Each row is a point on a landscape with many valleys, with its height.
From any point a ball rolls to the lowest of the 2 points nearest to it. It stops when none of these is lower. Distance is the straight distance between rows; heights are no part of it.
k590 height 52.5: [147 109  86 126 124 146 138 147 131  98 138 138 147 123 121 134 115  80
 128  91 114 122 121 144 111 161]
k994 height 79.3: [151 152  87 104 127 166 113 143 156 118 122 135 149 155 127 117 131 145
  89 144  73 138  92 164 198 105]
k688 height 78.3: [142 182 103 107 115 146 109 128 147 147 138 137 135 165 118  93 140 158
  74 162  95 159  87 170 230  93]
k462 height 7.8: [105 147 137 142  63  94 170 122 127  89 174 174 107 146 121  56 133  93
  84 165 149 130  90 152 143 144]
k13 height 42.2: [ 76 161 145  98 142 132 137 126 126  78 120 162 136 114 111  93 107 145
  73 134 141 102 106 116  84 204]
k917 height 75.4: [103 191 142 124 140 135 156 137 112 130 160 150 134 161  99  56  96 164
  62 146 170 139 114 139 169 162]
k124 height 73.0: [ 97 150 128 149 115 128 160 138 135  95 137 133 142 130 109  84 119 110
  97 123 169 143 113 138 124 176]
k878 height 50.2: [103 132 139  80 158 125 111 147 144 132 103 114 133 136 110 162 112 137
 125 123 160 109 108  79  88 183]
k601 height 15.8: [173 120 149 109 130 189 125 145  88 124 197 196 125 168 131 116 101 109
  76 102  69 128 146  93 150  96]
k774 height 29.1: [ 86 167 162 105 121 126 141 117 123  79 145 190 121 123 123  35 115 132
  58 170 135 109  84 158 105 152]
k344 height 46.3: [185 102  35 152 145 144 116 106 133 120 138  98 139  80 136 180 105 111
 202 107  68 150 165 179 135  99]
k312 height 40.9: [160  81 204 160 108  90  70 128 111 142  97  79  87 126 143 167 192 125
 171 145 111 143 130 102  80 101]
k566 height 36.4: [ 76 166 142  97 118 114 155 124 133  67 126 175 126 105 108  54 123 128
  75 164 163 117  93 145  76 187]
k975 height 39.4: [136 111  77  72 193 167 115  82 128 138 150 117 132  67 109 198 126 113
 132  73 106 130 148  97  54 138]
k382 height 32.5: [156  88 135 146 110 162 138 121  81 122 184 161 148 121 141 142 112  57
 150  70  84 133 165  84 104  70]
k252 height 53.7: [133 116 233 154 133 115 108 134 101 192 124  96 107 152 140 157 143 168
 142 128 119 124 153  49 116  70]
k758 height 43.5: [197  98  40 163 127 171 135 102 134 113 162 130 143 113 151 182 113  90
 184  98  79 140 128 178 144  96]
k943 height 49.2: [171 101  41 115 151 155 124  87 135 133 143 109 147  64 131 184 114 118
 168  87  70 137 157 138 102 102]
k763 height 45.4: [153  98 122 145 103  95  88 133 117  93  75 129 120 105 153 140 172 142
 174 160  42 109 159 164 128  83]
k427 height 19.3: [140  87 176 124 136 128 115 132  68 132 139 110  99 124 138 168 144 118
 185 119  96 111 187  84  48 114]
k701 height 64.0: [ 93 130 124 129 102  92 117 106 139 157  95 101 102 116 150 129 136 156
 145 137 195 155 127  90 136 144]
k860 height 52.7: [145 127  55  92 177 158 116 146 147 126 129 110 141 100 103 167 104 112
 136  96 115 123 117 159 114 177]
k248 height 41.2: [138 161  54 130 199 183 139 146 111 142 137 140 156 152 121 160  67 160
 112  87 130 113 129 159 171 184]
k863 height 23.0: [148 126 162 161 109 174 134 148 106 150 160 128 148 169 122 113 112  92
  80  91 107 149 124 100 174  70]
k417 height 37.2: [147 163  57  93 186 184 140 133 112 145 154 162 167 136 124 151  81 172
 101  77  93 108 135 139 140 179]
k561 height 35.3: [177 141  95 173 160 199 137 160  81 133 177 136 143 171 122 143  81 107
 115  71 116 136 134 142 163 137]
k464 height 47.7: [159  94  62 105 132 144 130 106 120 111 132 135 138  81 138 161 126  89
 173  99  73 119 164 143 103  99]
k543 height 42.1: [141  87 114 138 100 117 116 126 122  91 106 144 130 110 152 138 143 108
 176 128  54 101 159 152 126  78]
k762 height 48.3: [145 147  73 164 162 158 123 153 142 108 112 102 153 133 132 138 102 116
 130 113 149 141 112 173 151 155]
k640 height 46.5: [135 110 125 144 117 138 129 134 146 142 105  87 150 120 119 145 123 115
 160 117 127 129 148 115 148 120]
k283 height 49.5: [ 79 132 168 138  95  91 136 115 135 106 103 141 123 107 137 111 173 132
 138 165 121  91 155 147  84 120]
k668 height 41.3: [159  74 125 171 103 101  78 129 125 137  89  79  93 104 131 164 141 111
 196 130 118 183 169 122 121 126]
k353 height 56.5: [ 97 133 195 112 133 102 135 111 128 188 136 112 117 151 133 132 121 160
 108 117 198 136 111  46 122 127]
k523 height 26.2: [119 103 145 160  97  50 137 129 134 157 128 118  99 117 122  86 163 149
 159 164 178 144 136 135 179 108]
k110 height 65.9: [100 129 120 147  96  82 149 117 143 170 116 102 107 115 131 112 111 123
 149 133 239 157 123 106 133 162]
k272 height 50.4: [115 135 137 118 145 132 128 141 162 153 110 105 147 136 113 144 127 132
 129 124 144 145 114  98 151 130]
k81 height 37.6: [140  88 131 154 103 151 147 130 105 121 146 130 147 115 133 142 122  72
 156  95  95 124 165  99 116  93]
k678 height 38.6: [163  87 107 128  78 148 130 128 137 104 133 170 132 125 159 132 129  87
 147 116  64 109 142 143 140  77]
k968 height 50.6: [156 136  69 147 171 169 129 145 123 107 140 121 142 125 118 146  96  89
 141  93 140 123 130 166 116 188]
k108 height 28.4: [130  88 146  89 157 138 128  97  89 130 148 126 113 105 142 188 128 123
 175 107  97 101 186  95  30 130]
k728 height 53.6: [105 145 166 110 135 115 126 133 149 178 117 118 131 149 110 132 121 149
 108 126 185 157 100  80 143 125]
k926 height 45.0: [154  90  98 121 130 123 113 114 116 108 121 129 138  92 131 153 137 119
 189 121  46 118 173 137 119  96]
k988 height 26.3: [159 127 122  89 155 173 131 143  86 128 167 189 147 141 122 130  97 140
  79  87  72 119 136 103 136 121]
k974 height 70.3: [111 174  88 146 154 124 134 139 170 106 104 105 144 126 110 115 117 131
 110 147 201 151 104 162 134 200]
k855 height 38.4: [181 131  64 188 164 192 150 150 102 103 150 144 126 165 147 149  76 100
 120  92 114 139 118 168 167 139]
k990 height 30.3: [163 135  94 166  79 167 137 135 161  87 142 160 127 164 159 106 136  74
 107 129 113 132 114 177 157 106]
k487 height 44.9: [131 166  79 133 181 161 112 151 141 140 119 121 153 147 131 136  92 167
 111 109 143 142 113 172 176 168]
k388 height 27.0: [126 114 168 159 111  84 118 128 126 138 100 109 109 118 139 111 186 163
 145 165 119 122 151 129 158  77]
k831 height 30.2: [130 131 156 142 115 146 131 132 127 139 141 123 147 151 110 105 128 122
  94 115 119 143 119 108 168  75]
k80 height 32.4: [109 116 155 145  96  68 155 135 147 175 137 128  95 122 111  80 139 140
 145 147 211 139 116 118 184 122]
k359 height 42.3: [116  84 134 157 103 127 138 129 117 110 108 107 128 111 121 142 131  94
 163 110 108 123 176 120 123 127]
k448 height 49.7: [129 126 223 141 128 102 107 148 114 176 128 101 103 138 143 146 170 175
 150 145  95 112 157  95  92  96]
k724 height 42.6: [ 86 151 172 112 123  85 150 113 137 136 133 125 124 130  96  88 144 160
  97 169 157 127  82 141 184  87]
k39 height 55.1: [107 152 187 104 139  75 100 113 148 181  96 101 113 139 140 132 170 216
 149 171 135  99 121 118 138  99]
k862 height 48.7: [131 128 145 135  98  94  94 141 137  91  81 142 114 117 167 121 204 168
 154 178  53  89 154 183 107  88]
k996 height 67.5: [113 141 103 158 111 103 160 131 155 146 117 110 130 126 117 104 129 111
 143 138 217 156 107 141 159 125]
k629 height 45.8: [152  79  97 118 108 103  84 129 123 148  77  70  99  94 145 167 112 140
 191 132 136 168 168 129 108 155]
k432 height 74.2: [ 86 191 130 147 127 140 167 141 117 115 150 144 138 148 114  76  85 137
  68 124 174 135 128 129 132 192]
k158 height 57.4: [ 90 153 154  57 163  99  90 112 160 142  63 106 133 124 131 161 126 193
 137 154 144  95  96 108  90 160]
k173 height 29.4: [151  81 184 170 127 114 119 132  87 134 115 100 112 116 133 155 149 120
 183 122  89 132 175  85  93  90]
k719 height 36.2: [104 139 178 132 117 129 151 131 118 131 143 125 138 145 120 100 131 110
  83 123 135 130 112  98 131 109]
k951 height 35.9: [152  81 169 176 111  93  85 134  98 132 106 100  93 122 131 149 166 106
 170 146 101 158 167  99 108 115]
k245 height 25.5: [150 136  99 183  59 142 159 126 157 104 154 160 127 182 148  90 145  82
  98 155 146 141 112 184 177  92]
k236 height 34.8: [161 103  93 167  78 149 137 134 145  94 125 142 152 150 166 134 124  69
 143 119  88 127 131 149 157  91]
k322 height 42.9: [134 110  92  90 175 161 136 116 123 126 159 122 132 106 105 176 121  93
 135  73 125 122 138  95  61 157]
k285 height 51.7: [100 120 160 149  83  76 105 119 120  95  90 132 128 106 142 110 196 138
 148 168  93  99 157 174  95 114]
k764 height 41.1: [198 113  31 171 157 184 141 123 112  96 163 151 127 140 159 171 105  81
 150  91 104 131 114 189 141 125]
k958 height 34.5: [128  90  98  84 172 173 120  74 112 125 133 126 125  77 140 197 129 116
 163  85  99 111 175  96  22 127]
k187 height 46.0: [101 111 147 137 103 116 143 119 124 101 108 136 134 119 130 110 150 101
 138 124 114 103 147 117 113 125]
k848 height 61.7: [101 136 128  90 129  89 101 118 154 166  77 107 110 107 152 149 135 176
 158 154 164 147 127 100 140 138]
k240 height 46.7: [116 113 118  75 170 147 133 136 122 123 127 136 138 123  99 152 108 120
 128 104 130 122 110  94  85 181]
k294 height 46.4: [ 85 159 192  90 155 137 121 134 127  89 120 165 143 115 116 107 126 135
  73 143 143  83 109 126  57 186]
k973 height 17.3: [114 104 134 159 118  70 123 129 131 137 108 119 101 106 136 107 173 148
 145 157 155 150 163 112 157 108]
k785 height 58.6: [114 140 153 102 140  72  93 128 149 150  72  97 106 119 154 142 158 201
 156 179 143 119 132 119 111 128]
k310 height 76.5: [115 179 105 136 123 132 149 144 134 138 159 129 129 154 112  65  99 141
  80 146 160 152  96 167 193 137]
k653 height 77.4: [133 175 102 133 107 127 145 141 137 126 155 140 128 177 132  76 132 134
  77 163 132 151  91 168 200 107]
k386 height 37.8: [106 135 152 118 118  90 145 125 148 176 134 121 117 129  99  82 144 159
 114 148 195 130 100 119 212  88]
k824 height 49.9: [143 100  88  91 132 126 116 119 146 143  90  83 121 106 123 179 100 129
 185 118 135 140 142 115 108 160]
k922 height 18.3: [112 123 122 164  50 107 166 121 140  97 164 163 118 155 135  68 135  82
  87 151 154 133 110 171 161 106]
k872 height 47.1: [ 79 157 186  84 160 128 118 126 142 115 100 138 130 142 108 134 136 164
  90 150 142  89  91 107  67 171]
k426 height 20.0: [104 148 149 111  84 115 150 113 129  81 164 203 102 127 126  42 131 100
  58 186 136 115  86 166 121 136]
k662 height 53.2: [139 128  82  80 165 146 105 143 169 147  97  92 136 108 109 178  97 131
 154 120 133 132 110 131 129 165]
k853 height 71.7: [ 97 148 101 124 109 102 153 120 167 100  95 116 137 113 104 106 122 118
 118 146 182 133 111 135 113 180]
k600 height 32.7: [147 148  91  75 170 171 136 145 100 143 169 172 154 135 130 126  90 151
  93  78  92 104 142 131 147 150]
k134 height 51.1: [ 93 163 210 106 140  90 130 106 136 186 127 124 126 139 121 121 162 199
 117 175 143  87 102 135 144  92]
k10 height 25.3: [173 101 145 121 117 176 136 142  93 109 193 183 137 145 149 125 110  71
 102  88  89 127 139  92 117  89]
k592 height 45.2: [152 112 216 149 108  76  92 132 119 162 110  90  96 127 150 149 204 171
 146 166 119 136 122 102  84  97]
k381 height 46.8: [ 80 154 204 106 127  92 141 100 123 154 147 128 123 143  95  85 157 171
  89 183 141 102  83 147 145  97]
k644 height 54.0: [ 92 139 136  53 162 111 100 121 155 152  70  94 121 127 140 172 103 167
 144 124 164 121  89  85  94 183]
k966 height 30.4: [157 137 137 181 134 181 145 160 107 127 175 118 149 179 123 123  93  90
 103  84 129 151 126 107 157 116]
k835 height 41.8: [ 79 148 191 109 144 120 133 122 132 122 127 139 131 144 108 110 141 140
  80 141 148 110 102  97 106 128]
k163 height 68.9: [109 159  98 164 131 115 150 130 150 128 130 112 129 130 114 114 112 112
 132 137 245 161 104 148 149 191]

For each start below, name the point where the ball stops.
k644 => k427
k678 => k462
k917 => k973
k381 => k973
k662 => k427
k996 => k973
k590 => k601
k943 => k863
k448 => k427

For each start below, name every point that the ball comes to, in order.
k134 => k381, k724, k386, k80, k523, k973
k294 => k13, k566, k774, k426, k462
k653 => k310, k917, k432, k124, k853, k974, k163, k996, k110, k701, k848, k785, k39, k134, k381, k724, k386, k80, k523, k973
k860 => k968, k762, k487, k248, k417, k600, k988, k601
k158 => k644, k878, k240, k322, k975, k958, k108, k427
